Points on a hilly landscape, in no order, each with its height.
From any point a ball rolls to the lowest of the 2 points nearest to it. It stops when none of these is lower. Distance is the straight distance between rows; heights are no part of it.
K461 height 37.4: 150 104 125 172 114 110 171 173 124 165 57 132 151 169 119 106 134 129
 132 132 123 143 141 128 137 176 108 127 118 133 118 137 135 123 106
K457 height 35.8: 144 156 155 114 133 168 116 119 139 130 116 127 148 168 137 149 148 88
 99 89 175 133 170 89 48 142 141 173 116 127 122 158 149 149 139
K150 height 49.6: 125 154 184 168 141 160 87 112 105 128 104 136 131 111 83 128 88 94 100
 127 168 153 106 149 153 150 82 135 185 125 77 167 117 159 138
K875 height 56.5: 137 85 129 102 133 168 148 110 96 158 151 192 97 134 165 146 114 140 41
 98 126 155 159 148 92 93 142 115 114 92 154 105 133 139 118
K729 height 39.6: 145 145 94 123 94 112 130 161 134 97 67 98 121 136 120 88 156 105 146
 119 160 116 170 100 141 141 135 158 137 134 96 162 116 161 80
K346 height 34.0: 141 121 160 113 140 139 161 106 151 175 187 103 182 85 123 154 95 133
 177 188 94 130 136 105 111 129 127 121 140 119 117 126 115 108 212
K893 height 69.8: 158 144 86 120 142 133 164 151 153 140 168 104 138 88 99 149 124 96 155
 140 89 115 106 178 178 149 131 65 131 147 139 94 133 94 130
K848 height 50.4: 145 104 124 112 105 99 159 187 131 94 107 78 127 66 100 107 121 125 194
 115 100 125 144 93 95 133 143 157 88 82 94 113 78 145 108
K69 height 50.7: 123 122 102 118 129 169 161 174 138 162 95 144 148 162 123 153 164 115
 110 81 182 137 157 127 115 85 119 91 127 98 145 136 165 150 61
K482 height 63.6: 90 144 171 96 127 113 120 70 101 95 150 157 194 143 141 120 199 113 75
 110 151 119 132 99 117 106 137 143 142 159 111 133 176 177 158
K909 height 45.1: 133 159 95 98 126 138 117 105 153 95 153 133 129 188 177 121 147 80 101
 117 174 107 172 129 148 156 156 167 116 177 94 164 147 137 130
K31 height 47.9: 135 119 106 136 130 157 180 187 149 121 83 106 134 130 88 147 158 98 153
 92 167 121 150 151 143 129 126 112 107 93 131 105 147 139 51
K870 height 42.7: 152 151 73 79 105 164 124 130 162 87 150 154 113 131 161 165 129 100 99
 113 131 137 173 122 125 131 147 87 149 156 160 132 150 165 144
K717 height 53.8: 127 98 114 123 127 178 176 161 117 172 120 158 127 150 173 161 114 138
 63 100 150 150 161 158 125 85 116 89 111 104 135 144 142 135 85
K967 height 54.4: 113 144 113 130 130 98 123 127 94 107 145 141 86 103 113 79 111 138 109
 127 106 146 72 172 183 110 119 106 146 144 96 114 94 128 118
K646 height 35.5: 166 48 134 142 111 79 143 146 96 111 130 138 110 136 125 107 96 132 164
 151 116 120 120 131 115 161 120 157 57 128 106 148 90 81 104
K794 height 45.4: 152 82 114 85 140 122 169 133 100 98 162 163 123 148 146 119 155 79 120
 83 133 148 126 127 73 167 162 168 94 120 106 100 133 136 138
K417 height 68.6: 165 144 104 125 150 126 144 142 130 143 157 98 111 81 101 120 151 86 154
 106 69 131 71 201 160 142 102 101 130 139 137 114 89 60 105
K835 height 42.6: 169 94 143 159 102 117 154 147 109 166 64 121 140 123 134 90 121 143 142
 158 86 155 144 119 115 155 107 154 147 119 105 145 81 127 146
K186 height 33.6: 133 93 96 123 103 99 109 154 131 98 98 134 119 141 129 125 147 149 143
 128 153 113 122 120 147 118 132 137 108 121 92 170 99 139 78
K684 height 73.6: 156 112 93 124 108 95 121 105 118 93 165 141 64 93 116 116 108 145 132
 168 69 149 99 130 128 130 126 129 96 136 108 131 51 95 108
K994 height 36.1: 144 156 113 121 132 165 90 155 148 160 157 132 173 124 151 163 99 106
 132 108 140 154 144 118 105 137 81 80 182 155 175 188 147 151 157
K761 height 80.7: 84 166 152 103 160 134 108 144 164 80 170 136 156 161 116 137 186 118
 118 92 206 116 107 107 130 106 137 157 116 136 90 162 155 158 104
K655 height 49.5: 111 152 140 139 168 191 93 127 137 140 135 115 88 139 148 149 143 129 99
 58 154 157 108 132 58 110 117 171 123 91 176 124 134 134 80
K702 height 23.3: 90 164 135 185 131 170 134 120 143 147 53 109 104 168 121 146 141 164 76
 137 156 127 144 156 151 128 126 134 121 128 121 127 128 127 56
K770 height 75.5: 177 122 122 102 72 112 160 113 126 125 133 121 73 85 141 105 77 149 138
 175 71 142 171 82 92 107 141 132 77 138 156 120 86 83 148
K477 height 72.4: 152 98 122 144 148 133 96 104 126 109 164 145 83 114 117 153 109 125 128
 145 96 137 73 171 136 147 99 142 119 124 108 146 54 92 99
K911 height 31.5: 120 116 129 144 124 91 191 172 110 141 80 117 169 137 93 64 150 121 145
 133 132 135 133 133 178 161 121 118 152 134 109 103 160 142 110
K713 height 38.0: 110 136 107 124 151 128 84 122 146 80 134 153 83 135 94 170 158 137 110
 118 134 129 64 118 119 134 136 133 129 101 119 102 103 150 89
K616 height 67.0: 144 134 105 109 157 114 133 117 127 154 174 65 99 90 149 87 137 117 157
 119 85 130 95 181 133 132 129 150 120 136 122 95 90 70 116
K20 height 46.4: 91 162 116 135 158 147 84 114 157 134 147 122 94 128 146 153 145 177 116
 92 111 142 90 103 73 95 158 140 120 92 182 95 137 138 131
K534 height 44.0: 122 183 116 131 103 113 98 144 134 109 65 77 138 89 102 91 131 117 181
 128 146 83 172 105 156 118 148 145 162 124 129 126 126 161 118
K209 height 55.7: 114 100 173 117 129 140 130 80 102 91 128 163 121 129 97 159 107 115 89
 138 177 88 159 125 91 133 164 132 84 102 141 88 178 123 125
K984 height 54.9: 112 131 143 125 119 154 170 143 129 158 112 91 170 112 157 145 109 128
 118 120 152 126 183 141 130 95 104 82 148 130 165 125 187 138 126
K114 height 48.6: 130 109 77 107 126 140 113 133 148 130 161 167 149 203 187 154 146 111
 112 109 160 95 149 116 143 142 150 131 94 143 141 182 163 132 133
K536 height 36.8: 100 159 133 169 152 159 131 148 145 165 128 116 148 178 142 137 116 110
 119 127 181 121 133 167 166 140 93 114 145 164 154 156 177 110 91
K233 height 36.2: 134 179 136 153 95 116 106 142 122 136 60 138 117 123 104 102 119 134
 112 124 116 153 139 91 111 133 114 107 185 161 167 128 152 159 142
K949 height 42.1: 119 118 93 142 154 165 150 179 143 155 144 135 141 176 151 156 138 130
 121 103 145 119 117 190 158 125 113 81 89 136 172 139 155 88 67
K483 height 13.3: 135 113 110 80 107 87 138 163 89 75 148 126 129 99 164 77 125 102 146
 102 140 107 133 117 113 116 132 126 127 157 166 152 159 130 121
K358 height 56.1: 121 166 145 157 133 114 109 143 141 174 76 63 132 111 162 104 133 159
 164 133 134 123 149 183 166 90 80 130 117 119 123 177 83 84 98
K937 height 76.8: 104 130 154 163 137 163 111 97 147 106 94 80 95 102 97 161 121 131 130
 128 142 126 148 145 113 143 125 179 119 81 89 107 92 142 73
K992 height 56.7: 110 166 99 127 136 95 172 165 111 114 157 123 65 142 150 41 109 113 115
 123 112 161 103 164 189 141 113 128 130 181 128 83 125 112 113
K642 height 39.9: 122 147 123 144 113 95 107 106 92 155 111 153 135 141 111 95 111 132 111
 137 97 137 117 116 147 137 121 98 185 171 154 100 165 137 173
K148 height 48.9: 136 137 124 137 106 130 109 182 138 109 77 136 156 127 99 158 121 114
 143 116 177 96 144 108 120 124 110 86 126 130 171 172 169 143 92
K288 height 79.1: 94 150 123 143 160 135 95 131 175 123 155 71 104 144 155 177 114 135 176
 106 161 91 116 134 115 119 151 179 82 112 118 117 122 106 104
K755 height 43.4: 174 146 120 148 125 114 92 116 115 194 131 140 117 150 143 97 97 122 130
 138 63 161 115 117 120 161 116 124 173 168 149 112 118 108 199
K154 height 23.1: 151 106 135 60 110 114 151 139 109 91 190 130 145 79 187 108 102 103 136
 119 114 124 152 115 80 117 140 134 109 147 150 144 136 123 193
K656 height 51.8: 96 158 148 134 164 146 110 111 132 86 153 105 79 142 114 119 146 99 103
 83 175 141 106 136 81 146 138 186 112 130 133 104 144 124 71
K648 height 61.0: 82 158 139 130 136 73 144 153 136 108 128 83 95 102 133 93 120 173 154
 112 125 127 100 108 103 98 158 141 94 118 157 70 145 116 122
K808 height 30.1: 100 130 147 151 144 166 124 107 122 195 129 123 162 165 189 129 129 142
 83 129 148 149 142 159 156 119 88 124 185 154 140 164 162 134 131
K860 height 22.2: 148 125 118 98 96 106 137 166 96 86 112 130 89 93 145 96 108 126 123 87
 126 139 139 99 57 102 138 132 102 121 174 129 135 134 115
K287 height 51.4: 138 97 140 159 105 110 154 117 112 107 92 141 125 120 93 116 95 127 132
 168 117 101 152 129 140 174 150 121 102 128 146 89 150 111 129
K256 height 43.0: 111 183 96 145 122 159 111 137 190 147 102 106 105 137 142 185 121 162
 126 120 120 135 142 98 101 95 144 103 130 115 167 110 139 149 130
K243 height 45.6: 134 128 82 144 140 143 184 211 166 128 130 132 120 171 119 141 149 96
 157 95 149 145 115 147 143 144 102 101 103 141 146 122 146 119 65
K803 height 40.3: 142 150 94 113 130 177 110 118 143 122 150 148 89 152 151 122 133 110 76
 100 116 163 136 156 137 162 133 108 170 173 180 107 154 139 121
K413 height 34.8: 140 159 76 125 130 151 90 101 157 89 119 136 55 129 102 169 147 114 111
 109 88 128 101 134 115 145 142 126 151 136 158 76 114 141 102
K638 height 30.0: 82 191 171 116 109 91 137 140 124 91 127 122 171 137 111 91 129 94 137
 113 176 102 152 83 198 113 120 156 140 146 47 150 147 187 165
K285 height 38.2: 125 105 173 117 162 137 135 117 122 150 184 113 195 106 142 161 106 109
 169 138 142 123 131 136 89 149 129 131 141 124 126 124 155 116 198
K279 height 76.5: 158 166 102 116 86 100 124 142 157 130 131 123 101 70 141 121 102 150
 141 154 68 123 116 86 121 97 130 99 106 144 160 155 87 91 157
K199 height 39.1: 94 166 110 144 147 121 178 146 162 114 148 120 102 171 137 139 118 118
 119 147 128 137 126 142 186 176 148 151 115 157 66 83 120 139 139
K134 height 65.3: 84 109 156 81 131 117 120 125 100 100 164 154 179 129 154 125 187 127
 111 80 159 114 121 90 100 91 124 126 128 128 165 141 192 167 140
K293 height 41.2: 124 59 154 119 105 125 194 126 99 124 102 139 190 92 88 102 129 134 149
 182 98 123 168 109 142 149 145 128 145 95 107 98 127 156 152
K13 height 44.6: 159 97 132 139 157 133 135 90 152 172 175 96 124 144 152 147 111 116 185
 174 93 123 120 135 129 156 128 182 113 121 97 124 81 77 165
K874 height 48.1: 149 112 141 149 124 123 155 106 135 151 117 91 131 112 133 113 89 134
 170 187 103 108 166 136 154 148 132 149 105 119 126 112 110 90 152
K29 height 53.7: 85 148 167 124 143 111 143 102 122 84 138 111 117 134 115 116 136 120
 112 108 176 108 138 120 93 138 177 164 94 128 129 74 184 124 128
K614 height 47.1: 153 67 140 109 97 108 176 137 106 158 110 116 155 84 117 109 135 169 175
 162 97 103 147 113 123 79 137 118 78 85 131 136 97 86 123
K46 height 43.3: 152 148 109 143 128 152 158 159 162 162 111 101 110 130 164 133 116 133
 116 129 95 162 138 148 130 131 108 112 125 139 139 129 111 107 122
K926 height 41.5: 166 103 143 117 167 148 124 114 129 147 190 100 143 103 145 145 114 82
 169 125 97 137 102 144 78 167 128 162 149 127 129 113 117 98 187
K563 height 24.4: 146 92 61 73 109 108 125 159 125 87 147 133 123 119 161 120 147 129 149
 107 133 94 129 126 134 87 151 107 99 120 142 159 124 127 98
K560 height 57.6: 110 110 168 116 114 157 148 82 133 102 120 179 128 133 103 182 115 146
 98 167 156 129 175 87 103 116 147 139 94 81 106 110 124 161 144
K943 height 69.0: 115 85 144 123 152 116 63 122 107 128 143 144 158 112 93 134 160 170 146
 130 146 98 61 170 173 83 122 114 154 115 111 141 126 110 115
K538 height 45.8: 116 44 186 106 116 131 150 81 73 145 124 162 196 120 116 140 153 145 128
 174 125 119 145 108 102 112 126 129 157 107 117 127 142 153 168
K2 height 41.7: 144 48 146 133 93 97 163 150 93 129 90 138 140 124 107 109 100 153 171
 148 133 95 182 105 127 116 150 162 48 81 114 123 110 106 97
K103 height 55.3: 118 113 140 131 152 177 163 99 148 149 127 110 131 117 98 184 136 129
 131 129 126 132 151 139 105 128 157 131 125 73 105 51 134 143 132
K327 height 52.5: 139 119 171 152 132 144 85 115 95 153 102 141 163 90 93 127 104 132 147
 146 134 132 94 143 154 111 85 114 191 104 86 176 91 145 158
K710 height 54.6: 127 131 86 127 96 119 159 132 176 92 111 157 106 150 102 171 122 133 138
 167 108 118 166 73 141 151 170 119 91 112 107 97 115 164 145
K63 height 30.2: 141 115 90 119 128 105 137 151 154 133 157 159 128 126 136 141 135 155
 129 151 85 152 82 103 138 120 131 96 131 120 101 151 86 138 156
K606 height 80.0: 71 151 130 118 182 137 110 155 166 103 202 112 127 162 143 151 153 126
 154 92 186 112 91 145 144 126 152 172 99 139 111 126 144 119 107
K104 height 66.9: 110 128 130 143 166 101 61 94 114 121 143 104 107 110 101 113 145 147
 170 116 133 109 66 162 138 117 145 157 139 115 116 98 111 107 105
K659 height 51.1: 114 107 120 159 122 112 112 100 115 205 92 146 197 190 103 140 151 145
 128 155 130 110 135 108 157 147 118 102 175 147 108 144 154 141 146
K312 height 55.8: 97 137 142 109 152 117 171 133 136 132 139 91 172 124 120 134 147 111
 168 114 158 110 152 119 103 138 165 132 121 114 130 63 195 136 158
K11 height 52.2: 146 123 148 124 99 105 110 186 103 127 90 107 178 92 130 129 112 125 184
 124 139 78 139 116 105 98 111 104 129 137 187 181 158 122 131
K956 height 53.0: 83 121 169 156 106 105 104 81 87 163 115 146 184 158 131 147 149 126 89
 149 142 107 138 90 194 105 99 103 180 160 100 158 160 175 164
K454 height 62.6: 114 124 154 132 104 101 128 80 124 145 143 146 121 99 134 124 109 198
 126 195 76 134 105 76 141 65 115 115 133 127 144 152 97 115 168
K964 height 51.2: 119 99 169 173 141 127 116 108 139 128 99 145 121 159 74 170 124 146 118
 152 136 122 106 100 99 170 145 159 95 98 109 100 128 124 121
K928 height 61.8: 108 169 117 94 139 137 126 58 133 130 137 134 165 185 140 102 211 116 85
 114 136 125 157 107 114 126 177 148 151 153 116 94 180 156 156
K357 height 61.5: 154 115 116 132 155 189 107 132 137 177 140 113 125 116 168 164 134 133
 126 91 117 124 121 183 101 91 109 111 102 94 185 161 110 80 95
K363 height 46.9: 143 100 149 158 109 111 137 145 121 121 74 106 147 73 76 92 120 138 178
 155 77 136 140 115 138 154 124 162 136 84 93 126 54 140 118
K260 height 43.1: 103 126 181 138 135 127 146 146 106 80 115 146 138 138 96 105 137 111 69
 116 197 140 109 127 129 142 99 130 141 143 105 169 162 150 83
K589 height 42.2: 136 112 107 108 158 162 127 87 157 185 186 130 145 138 164 157 147 149
 133 133 83 151 119 113 87 122 153 129 136 103 145 99 122 120 188
K409 height 48.0: 122 176 92 124 97 80 73 119 112 100 105 97 98 88 118 81 111 139 170 130
 127 101 134 123 171 86 127 124 147 136 106 137 97 144 119
K460 height 42.0: 114 167 117 112 137 152 162 104 166 77 167 133 108 161 159 160 125 91 94
 131 146 135 159 151 140 175 160 162 99 166 76 97 124 144 146
K744 height 51.9: 163 75 122 113 114 110 171 174 125 139 117 113 163 83 114 123 147 145
 158 134 111 106 117 169 154 106 117 82 83 107 122 154 104 73 96
K778 height 35.3: 124 143 96 137 133 109 152 134 149 136 165 149 98 156 157 126 102 136
 105 162 83 150 104 131 173 152 138 122 124 159 92 112 99 122 169
K428 height 35.2: 66 203 152 124 125 108 118 122 156 102 146 150 179 154 93 158 145 119
 108 125 170 110 137 88 187 112 128 110 140 152 65 139 162 195 162
K936 height 38.4: 167 137 124 103 134 172 139 101 172 212 177 92 142 90 163 139 123 133
 138 158 66 152 128 116 109 122 130 122 144 135 142 129 99 80 189
K521 height 35.0: 139 114 125 109 122 119 170 157 144 106 132 139 149 103 127 137 135 124
 141 143 119 154 125 110 127 143 129 120 148 115 71 144 93 172 167
K907 height 32.5: 159 183 109 149 119 111 93 164 128 160 80 127 101 146 134 68 144 122 153
 92 97 172 111 103 112 121 94 143 178 157 162 141 108 135 133
K974 height 70.8: 131 116 123 126 151 132 67 131 144 115 166 142 120 99 98 164 135 163 150
 147 122 111 64 172 177 87 111 98 118 109 107 163 66 93 99
K83 height 41.0: 123 140 110 148 125 148 98 145 148 93 93 155 104 123 103 178 123 152 97
 145 141 120 103 150 153 119 108 83 127 117 138 146 106 137 79
K216 height 64.6: 110 134 133 150 121 108 80 80 148 117 117 150 111 129 94 160 114 192 165
 190 119 99 111 84 138 87 145 123 117 110 158 126 116 121 144
K988 height 55.9: 84 105 173 121 142 108 155 141 116 159 137 113 151 106 155 119 143 190
 119 103 114 156 92 99 82 70 130 122 124 95 147 108 152 135 146
K982 height 30.7: 106 153 146 155 126 81 116 123 118 117 130 161 111 163 102 103 107 128
 123 134 133 136 87 93 167 152 137 158 127 136 51 130 110 155 173
K762 height 20.9: 129 108 117 124 150 137 121 134 116 164 160 153 158 157 169 109 146 123
 109 110 127 154 107 139 129 146 105 128 165 139 143 165 146 137 143
K450 height 22.0: 154 90 104 125 129 82 117 164 121 143 147 151 129 133 149 99 141 161 141
 114 88 136 69 116 115 122 125 127 99 124 142 166 102 97 134
K85 height 48.4: 100 95 151 156 177 130 90 88 134 141 163 169 118 175 103 168 140 154 106
 147 126 134 59 135 115 168 146 148 116 116 113 94 130 107 137
K355 height 46.5: 110 135 189 141 121 148 133 115 105 97 70 106 133 103 96 99 140 128 73
 122 181 143 149 115 102 134 114 160 153 109 95 154 135 165 85
K441 height 43.2: 161 99 100 101 129 126 126 116 113 74 167 124 67 129 151 125 117 75 124
 86 112 145 133 145 81 176 134 179 102 139 125 104 114 119 109
K471 height 58.5: 139 121 131 144 140 165 110 139 136 177 107 116 170 113 141 174 119 144
 133 118 137 115 137 170 119 98 92 67 135 115 189 169 150 98 110
K9 height 46.6: 155 115 137 183 126 118 118 107 107 208 100 143 161 168 115 129 95 130
 144 172 97 137 135 134 136 182 101 119 158 150 132 134 125 103 177
K194 height 77.5: 184 133 87 86 95 158 102 125 160 130 148 132 102 93 162 145 116 135 128
 134 79 135 147 94 89 95 140 100 135 131 171 153 96 126 163
K512 height 55.6: 135 148 155 129 119 113 88 156 90 142 113 123 170 73 103 112 113 124 168
 119 123 114 97 121 135 85 91 95 186 129 143 168 130 143 161
K408 height 23.0: 128 111 154 144 114 131 135 118 87 151 70 150 114 135 125 113 125 152 76
 101 127 151 137 111 61 107 136 121 126 110 175 100 164 131 110
K249 height 39.2: 148 113 126 119 113 144 191 168 155 125 133 112 125 107 155 156 88 120
 131 133 121 149 157 118 114 129 123 117 99 107 105 137 107 131 144
K42 height 45.5: 106 110 119 138 180 175 105 90 149 162 205 155 125 167 157 183 126 144
 106 128 112 135 98 148 105 156 145 135 110 110 154 106 133 112 155
K591 height 47.7: 114 107 107 80 137 113 171 146 121 101 165 177 161 146 125 139 168 118
 107 102 130 157 116 115 97 147 145 97 118 127 124 93 162 166 148
K253 height 36.7: 176 152 73 107 100 102 88 125 109 134 108 131 80 129 159 42 142 124 127
 106 73 148 128 138 141 128 129 125 166 174 178 119 113 117 130
K488 height 60.0: 99 153 88 119 138 111 157 123 139 147 146 153 147 223 144 87 189 113 93
 117 142 131 141 108 158 150 150 134 136 177 126 110 185 137 126
K577 height 56.3: 139 116 125 150 122 122 167 166 129 147 123 133 158 106 116 130 105 132
 126 160 112 119 115 185 213 127 96 63 120 140 110 168 108 97 115
K443 height 39.5: 132 135 154 116 138 149 130 133 117 93 127 163 133 186 100 130 156 95 50
 100 184 128 131 107 80 146 132 130 103 130 134 149 176 140 86
K709 height 52.0: 127 151 146 148 117 154 147 164 146 130 76 81 155 106 126 151 87 114 156
 115 174 92 192 126 123 122 129 115 107 110 169 127 174 130 109
K338 height 31.8: 142 147 153 101 136 171 94 138 138 108 149 119 153 106 163 156 112 85
 135 95 170 138 153 118 67 129 116 144 161 134 160 174 151 152 161
K101 height 59.6: 125 182 128 138 143 112 145 172 135 148 110 60 113 93 129 59 149 118 179
 108 130 154 120 186 167 94 74 130 135 133 119 137 81 98 78
K228 height 63.2: 112 143 141 118 144 58 149 139 109 159 143 94 134 113 149 57 127 147 155
 134 94 128 95 111 133 118 138 140 136 141 143 77 153 106 178
K132 height 44.1: 159 144 114 132 120 150 76 106 98 125 135 161 122 155 132 114 92 67 108
 124 156 117 126 153 179 152 108 119 182 168 111 177 142 135 157
K214 height 7.9: 166 109 100 122 149 139 95 155 114 147 189 170 131 118 151 100 128 125
 110 99 95 145 62 160 147 152 91 107 135 132 168 191 106 112 128
K352 height 58.8: 110 94 149 94 138 148 125 94 119 129 183 187 125 122 157 175 110 160 95
 128 126 131 133 103 76 74 147 118 90 82 157 114 131 132 165
K924 height 39.4: 84 193 109 125 135 124 119 142 181 110 135 136 142 145 104 175 146 141
 127 120 148 136 120 87 131 118 141 97 152 128 118 113 152 185 144
K816 height 65.1: 135 117 107 116 141 74 120 132 109 125 150 93 116 112 121 78 143 128 180
 128 111 119 92 132 137 132 151 162 132 128 94 96 104 116 136
K783 height 51.7: 105 170 103 102 133 117 101 123 103 101 147 102 100 84 110 73 138 122
 153 104 140 148 90 157 175 83 120 129 179 121 70 121 93 160 112
K931 height 59.5: 153 176 111 133 114 99 135 178 117 153 112 116 128 107 116 75 129 104
 156 109 106 130 105 184 206 99 79 70 125 146 129 176 94 78 121
K509 height 37.7: 135 148 58 100 128 131 129 135 134 78 161 144 59 126 139 100 157 117 101
 93 98 152 102 143 133 140 147 123 137 153 161 90 121 141 95
K969 height 50.0: 110 104 198 115 146 153 143 103 90 129 97 115 179 123 85 123 172 116 94
 108 186 116 145 117 78 123 143 147 142 90 107 116 176 153 112
K626 height 53.2: 137 80 126 123 114 127 141 106 98 127 103 171 171 156 73 148 141 114 107
 164 139 108 147 114 116 181 144 93 138 128 124 106 164 138 134
K884 height 57.5: 111 104 143 120 150 151 157 82 131 149 113 82 157 134 125 129 161 127
 150 128 162 97 165 143 125 129 178 173 127 85 90 74 152 130 129
K551 height 40.5: 159 141 138 133 105 141 95 117 110 121 113 115 126 107 141 110 67 90 146
 149 152 107 168 153 182 139 100 135 167 153 99 183 111 131 146
K402 height 66.5: 116 111 130 134 118 117 79 83 119 115 123 124 115 119 150 137 112 168
 143 149 145 88 134 116 111 89 144 142 110 118 159 144 127 110 120
K790 height 36.9: 107 109 161 128 119 78 159 160 95 120 115 136 178 108 71 89 128 121 163
 143 119 114 121 102 150 162 144 127 150 129 96 97 153 158 165
K316 height 52.1: 129 100 90 99 108 122 156 120 154 92 158 171 123 164 167 167 121 126 127
 149 142 106 162 105 135 121 164 129 73 129 104 141 124 136 150
K549 height 53.1: 90 110 186 127 156 147 134 110 123 139 122 116 162 95 111 163 137 159
 123 118 156 137 118 118 73 101 140 130 138 74 126 92 157 147 145
K378 height 31.2: 123 143 145 166 138 168 113 96 116 115 85 104 99 149 112 123 120 107 78
 134 178 110 143 190 160 162 121 150 136 152 122 139 140 109 57
K767 height 46.8: 145 150 143 153 141 149 86 95 118 108 122 163 126 174 82 142 120 75 70
 141 170 120 115 131 148 183 117 131 163 152 88 166 137 142 127
K895 height 60.6: 119 120 145 106 116 119 115 88 130 110 153 178 128 111 127 160 122 169
 124 171 90 150 119 61 74 97 140 112 136 116 154 122 118 153 196
K463 height 58.9: 76 149 168 144 131 88 133 165 129 116 111 108 147 114 125 108 137 158
 146 105 163 125 106 90 119 90 119 126 133 128 153 125 176 145 121
K351 height 29.4: 140 96 133 147 121 80 150 154 115 105 141 131 109 158 165 112 75 113 139
 140 142 108 132 126 127 176 132 157 68 155 130 144 138 88 137
K508 height 45.3: 115 157 107 146 100 140 137 138 139 99 77 150 117 155 99 152 120 126 70
 140 159 110 151 128 156 141 123 75 128 150 157 139 174 151 78
K180 height 51.0: 153 143 174 165 112 148 129 110 128 161 83 84 132 72 130 126 110 149 129
 156 107 125 169 201 149 110 85 97 116 117 162 177 83 52 120
K25 height 78.0: 98 110 141 154 140 141 113 119 171 98 139 102 106 120 95 187 98 148 173
 153 149 88 141 130 150 134 147 165 63 86 100 110 97 116 89
K423 height 35.4: 150 118 125 149 139 123 123 143 135 133 164 123 120 150 172 131 69 93
 139 148 145 116 125 162 171 167 106 148 117 157 104 177 112 95 144
K398 height 75.4: 128 124 113 140 125 164 74 59 128 120 101 88 50 111 126 153 146 147 121
 120 90 154 146 158 83 117 114 174 134 110 104 96 71 128 59
K834 height 40.4: 180 122 89 122 128 118 89 111 113 116 149 120 68 139 154 91 114 87 136
 109 92 143 121 157 127 178 120 170 145 172 137 120 102 101 126
K156 height 10.4: 121 132 146 169 101 152 140 112 128 142 33 130 100 120 123 133 124 183
 72 139 124 153 160 137 120 103 117 112 133 105 141 119 120 140 89
K240 height 58.3: 106 145 99 125 123 79 190 167 128 123 129 142 100 179 158 56 144 124 112
 120 124 162 121 106 138 146 133 136 116 169 141 92 164 130 126
K17 height 27.8: 163 131 119 122 111 148 111 134 122 129 96 136 82 119 146 106 132 138 98
 83 92 179 132 105 59 120 128 130 145 128 184 114 125 139 122
K386 height 46.7: 168 162 160 169 107 163 147 137 162 142 82 92 90 85 118 144 83 129 108
 140 74 155 165 183 141 151 90 94 116 144 162 122 91 80 113
K451 height 23.2: 106 160 131 122 105 102 111 119 114 133 101 120 145 133 122 90 121 117
 153 134 139 110 137 95 193 108 129 145 170 125 48 145 115 177 178
K587 height 74.6: 168 101 88 114 101 126 139 92 130 88 141 161 58 129 114 157 100 129 137
 166 87 125 141 102 106 127 153 126 74 121 155 95 91 107 122
K644 height 50.5: 102 98 126 107 131 87 117 106 100 127 147 182 177 157 79 135 169 138 111
 140 131 118 96 107 134 154 143 90 160 143 116 96 172 153 152
K584 height 78.2: 172 138 101 94 114 132 117 116 150 130 132 97 111 100 142 128 134 115
 176 145 84 128 151 101 96 127 156 148 160 133 128 103 96 134 181
K270 height 49.7: 94 75 201 137 100 88 134 81 64 133 129 158 184 125 134 121 146 138 115
 174 123 113 139 89 165 111 110 141 163 147 97 145 140 170 185
K712 height 73.9: 117 121 105 153 158 171 77 78 125 127 152 115 66 141 145 165 129 143 118
 122 101 117 108 190 117 136 121 162 105 126 138 114 82 85 66

Call two points neighbours if one is among the 2 nearest of the other. Go from one point of each pair to the other, from neighbour to neighbour, staying as low as possible. Name the highest point that can't be avoided.
K338 / K451 | K994
K911 / K346 | K626
K483 / K156 | K17
K451 / K214 | K778
K413 / K351 | K512
K911 / K907 | K956
